Points on a hilly landscape, in no order, each with its height.
From any point a climber takes the steepest step (rise divided by distance) to one of its 2 nearest points. It stops when none of these is higher. Distance is the straight distance between rows; heights are no part of it.
tugo: [ 87  97 105  78 100 128 103 109 114 112  99  98  72 104  92  98  92 118
 125 106 103 116 100  71 110]  h=240
tovis: [109  66  83 112  59  84  61  94 117 101 160  66  68 135  82 134  64  78
  74 104  66 114 111  79 102]  h=403
Gop: [109  96 131 106 150 144 127 108 106 106  71  97  89  87 119  89  79 113
 115 107 110 118  96  68  95]  h=294
Vuned: [ 96 120  67  69  47  78  76  97  99 100 129 104 111  96  91 108 106  98
  95  94  72  76 100 128 122]  h=593
Bon: [111 106  52 122 106  41  75 108  95 100 118 100 122  92  90 151  83  53
  59 138  75  77 116  89  67]  h=581
kuv: [107 100  99  92  90 101  99  82 100  83 127 104 111  91  74  83 125 120
 110  67  92  85 118 132 125]  h=480
piva: [126 117  93 129 157  91 138  85  71 107  48 126 131  65 142  73 122  86
 104  99  98  79  90 124 106]  h=510
par: [104 119  93  71 102  89  94 106 111 115  90 128 130  80 106 105 116 119
 109 112  85  75  99 125 132]  h=349
zilek: [122  80 129  97 147  90 145  63  93  59 131  51 116 117  77  75 115 121
 137  80 107 107 123 117  99]  h=323
tuk: [103  85 127 100 138  92 128  52 108  57 141  53  99 109  73  99  98  96
 113  81 119 104 125 115  83]  h=335
Gakot: [ 85 115  97  64  62 136  89 108  93 106  95 114 120  91 105  77 134 137
 131  78 102 103  71 120 134]  h=203
Dif: [ 77  67 133 108  97 123 116 101 118  95  82  96  66 123  97 109  67  93
  72 117 114 113  97  54  79]  h=272
kep: [115  95  98  68  73  98  96 111 100 103 133 108 102 101  97  81 110 143
 118 113  70 109 103  99 119]  h=18
bet: [151  63  94  84 141  81 118  93 100 117 106 110  95  97 112  78  94 110
 111 128  76 103 103  72  99]  h=302
sagis: [100 108  70  98 122  83 120 105  89 119  74 117 108  69 118 110  86  88
  90 136  81  77  92  88  99]  h=681
sopu: [ 96 139 115 125 131 117 112 115  95 123  54 132 112  73 138  85 119 112
 114  95 107 106  83 123 112]  h=442
sabel: [ 84  73 127  78  79 130  99 112 100 107 118  96  57 129  81  95  81 131
 124 115 100 134  97  54 102]  h=217
Nume: [ 88 127  85 110  56  67  78  71  96  72 137  78 128 106  55 107 150  67
  87  69  82  65 122 143  92]  h=476
bife: [ 97 135 120 137 137 118 113  99 106  97  59  94  93  74 116  85  94  90
  86  88 140 105 101 105  80]  h=635
tema: [106  80  52 105  69  68  72  93 116 102 148  73  90 114  86 124  93  81
  82 108  68  91 112 102 107]  h=443
sogo: [106 107 116  78 123 127 114 108 100 107  85 113  96  94 105  85 115 133
 143  96 101 116 114 101 120]  h=271
pela: [130  61  89 113 154  53 125  66 105  87 139  56 102 106  95 102  68  81
  91 115 100 108 109  89  69]  h=332
ninum: [104  97 140  90 111 181 103 127  80 101  84  98  71 112 116  76  93 146
 147  97 119 155 103  71 107]  h=170
lil: [105 105  46 140  86  55  57  99  97  83 142  68 118 113  85 161  81  40
  49 127  84  87 124  98  57]  h=541
pubuf: [ 70 125 107  66  70 114  84 139 107 131  49 147  79 114 141 126  68 104
  94 132 117  90  56  89 117]  h=313
kovis: [ 93 106  48 124  61  50  55  92 108  87 154  64 107 117  83 143  99  46
  63 108  69  95 128 116  80]  h=498
Dun: [128  77 101 119 104  51 100  69  97  72 184  64 129 122  49 116 125  93
  96  64  55  94 118 141 103]  h=329
vot: [ 99 102  96  84  78  94 101  87 101  90 153  78  82 116  76  88 106 125
 126 108  72 110 107  96 101]  h=37
bibes: [118  80  84 119  91  67  74  84 123  88 160  47  79 126  76 137  53  62
  66  95  79 112 118  86  77]  h=381
mig: [ 83  92 108  50  45 143  79  95  83 105 121 100 102 111  79  71 138 131
 155  82  95 126  98 113 126]  h=115
bagus: [ 84 130  71  71  61  77  68 113 105 115  93 117 118  86 105 122  92  85
  83 114  97  70  91 115 106]  h=477
Vate: [120 101  53 106  81  38  79  94 107  94 133  96 136 111  83 116 132  67
  72  94  69  74 117 138  89]  h=269
Vovob: [ 78 138  96  69  71 124  80 133 102 129  52 138 122  80 149 114  84 110
  99 111 123  88  45 112 130]  h=353
ven: [102 114  56 107 109  63  97 103  87 101  86 125 114  79 115 134  81  67
  69 140  86  64 109  97  78]  h=631
Bot: [117 114  78 105 124  82 113  86 104  88  90 113 126  82  89 106 119  79
  80  88 102  76 109 112  82]  h=361
tul: [ 66 108  83  77  50 126  82 101 108 112 100 120 109  88  98 102 112 112
  99  90 104 102  73 100 112]  h=280
zefe: [ 87  59 115 101  95  91 104 104 123  94 108  91  58 130  90 135  53  82
  72 123  92 110 105  55  84]  h=262
nesuv: [ 75 130 129 118 105 141  94 109 125 114  58  90  80  95 112  88  99  92
  98  83 133 121  92  92  90]  h=582
rus: [111  92 140 121 128 172  97 143  78 122  56 110  60 113 156  72  88 150
 146 111 124 149  84  80 122]  h=147
dofir: [ 80  76 110 103  98 104 115 125  97 121  52 138  58 108 134 106  60 105
  80 126 112 107  74  60 108]  h=253
luf: [ 74 105 115  79  63 119  93  86  83  89 139  80  91 105  70  69 130 128
 142  89  87 116 110 107 114]  h=61
fatav: [ 70 146 107 120  96 115 125  88  95  91  84  79 115  88  89  78 142  93
 101  65 110 103  95 125  80]  h=601
tuno: [ 97  72 139 100  99 181  80 165  74 135  38 129  66 137 160  91  81 147
 146 116 127 149  70  74 136]  h=130
dem: [ 79 148  79  81  83  96  85 115 103 116  73 135 123  82 121 113 100 103
 103 117 110  71  74 117 120]  h=410
Dunu: [ 60 102 100  97  49 108  59 110 121 113  97 119  78 106  76 129  76  75
  70 107 114  87  88  68  94]  h=433
vode: [134 100  87 119 123  50 118  72 100  71 120  95 136  99  83  95 138  80
  75  79  83  68 118 130  81]  h=331
gen: [116  83 130 114 172 121 143  79 104  88  92  75  97  96 114  84  75 115
 116 107 120 114  99  78  88]  h=303
keser: [100  66 116  38  48 138  73 132 102 124  97 136  75 126 110 108  88 123
 113 110 102 130  80  70 121]  h=489
muker: [ 84 115  87 113  84  86  75  82 110  77 127  87 108  90  71 133  90  54
  54  98 108  97 122  96  46]  h=343
Mov: [ 86  56 134  84 102 165 110 113  91  92  99  93  53 129  95  84  79 132
 134 107 123 151 108  57 100]  h=195
sasus: [ 94 130  76 117 104  98 106 108  91  99  70 123 127  60 112  94 108  89
  72  90 122  83  85 108  81]  h=328
fav: [120 109  97  82 126  94 117  99  88 103  83 121 121  86 104  81 128 126
 128  99  86  88 109 126 128]  h=307
pefev: [ 85  98 130  96  77 149  82 132 115 118  60 132  63 119 120  95  80 124
 105  98 128 115  70  63 114]  h=344
kof: [ 91  91  89  73  57  92  68 123 125 128  90 133  86 107 100 123  74  95
  76 108 111  84  72  71 105]  h=502
gupir: [104 101  74 125 105  68  86  67 120  70 145  67 116 111  71 123 102  58
  72  96  97  87 117 103  58]  h=371
gepod: [152  71  90 107 150  51 132  74  86  89 130  67 109  95  92  76  93 103
 105  98  82  91 120 103 101]  h=324
paz: [119  89 126 102 150 119 145  74  90  72 104  69 104  98 109  64 106 123
 126  97 112 103 113 111 102]  h=311
zevil: [139  95  66 139 119  22  89  82  94  77 132  85 142 112  84 121 129  54
  64  99  75  66 129 135  74]  h=304
Fem: [ 90 111  82 111  76  72  84  70 110  80 154  66 112 105  51 112 115  72
  89  76  83  91 116 112  81]  h=400
vagaf: [120 102  73 124  80  53  84  78 105  83 174  57 120 120  51 129 117  69
  86  73  47  94 123 133  96]  h=360
Rodu: [111 133 118 142 147  87 144  96  73  87  61  94 133  75 103  74 145 106
 113  62 112  75 108 145 107]  h=564
bobud: [ 96  94  89 120 135  66 117  64 116  75 121  65 118  97  66 113 101  76
  94  86 123  90 119 107  77]  h=351
zar: [ 78 106  88 106  84 124 100 110 102 112  75 123  97  76 118 105  91 100
  81 101 115  99  74  86  96]  h=345
guv: [ 89  85  94 105 134  78 120  71 121  82 124  59  88 104  80 122  74  75
  92 108 118 108 110  77  67]  h=339
mino: [ 93 135 127 150 153 116 125  94  96  92  67  87 113  74 113  75 124 101
 112  68 132 102 106 133  96]  h=598
zuze: [ 79  71 112  51  36 111  62 131 117 131  87 137  71 134  95 129  69 107
 100 112  99 105  69  64 126]  h=590
vel: [ 92  63 106  77  74  99  89 103 123 102 115 120  56 128 103 119  71  98
  83 130  85 111 102  75 108]  h=246
pabe: [129  92 116 100  97  71 103  76 101  80 169  68 111 113  51  86 125 116
 107  71  70 100 120 119  97]  h=301
neb: [ 98 107 110 105  74  73 101  84  85  77 123  86 133  91  55  92 147  95
  95  55  84  60 123 147 121]  h=609
Suna: [121 125 112 127 146 110 125 109  73 118  45 137 130  69 151  68 137 117
 125  85 100  93  81 150 128]  h=478
Lezut: [ 89  86 124  67  68 149  78 137 102 129  69 140  90 106 126  90  85 141
 111 114 116 118  67  85 126]  h=395
tofa: [112  56 101  85 109  94 118 117  99 127  77 113  63 122 116  90  71 114
 107 132 102 112  91  53 105]  h=268
nefit: [137  76  93 107 146  78 133  82  92  98  97 102  97  82 111  69  86  97
  91 110  95 100 113  94  93]  h=314
zakig: [124  92 107 120 126  79 133  72  90  76 112 101 118  95  94  60 140 110
  95  79  99  91 110 129  91]  h=306
lotim: [ 84 145 105 124 116  87 138  74  88  58  90  66 129  93  81  96 136  77
  90  69 109  77 117 137  68]  h=665
rik: [ 77 116 139  83  74 172  79 139  97 131  58 125  91  95 155  94  96 136
 125 100 116 131  69 116 133]  h=347
lus: [ 91 133 131 107 104 149  98 124  96 118  62 119  98  78 144  86  99 128
 115  94 111 118  86 117 118]  h=401
zek: [ 76 129  59  96  66  68  72 117  95 101  92 127  95  92 102 140  71  62
  60 124 107  77 105  93  76]  h=560
tegos: [ 88  68 130  62  67 170  68 162  76 132  47 120  69 135 138  85  89 149
 155 115 137 147  83  80 140]  h=104
dulin: [ 96  92 125 112 128 120 117 103 118 104  72 103  84  97 115  99  75  94
  80 120 116 103  99  61  86]  h=283
rak: [125 125  98 134 142  57 137  95  63  94  56 120 142  69 110  73 147  82
  94  86  99  63 102 135  99]  h=534
Butot: [107  99  85 106 130  98 120 112  84 131  54 123  97  72 137  85  76 106
 112 126 106  91  76  77 116]  h=638
Rizu: [ 75  98  84  97  65 108  71  94 117  93 114  94  84 107  78 131  83  68
  69  97  95  96 106  80  77]  h=378
toroz: [ 93 100  95 103  89  96  95  87 108  91 114 107 114  79  86  92 111  96
  85  94 105  89 113 114 101]  h=406
Lubu: [129  51  95  72 127 103 115 113  83 123  89 122  91  93 119  82  90 122
 129 126  95 123 101  75 117]  h=286
Ruve: [ 71 134 124 108  96 131 108  91 112 102  87  74  82  94  86  81 114 102
 122  71 124 123  96  94  88]  h=533

For each start below, name the point where the climber stops.
Mov -> Vuned
vot -> zar
tovis -> sagis
rik -> bife
zevil -> neb
bibes -> sagis
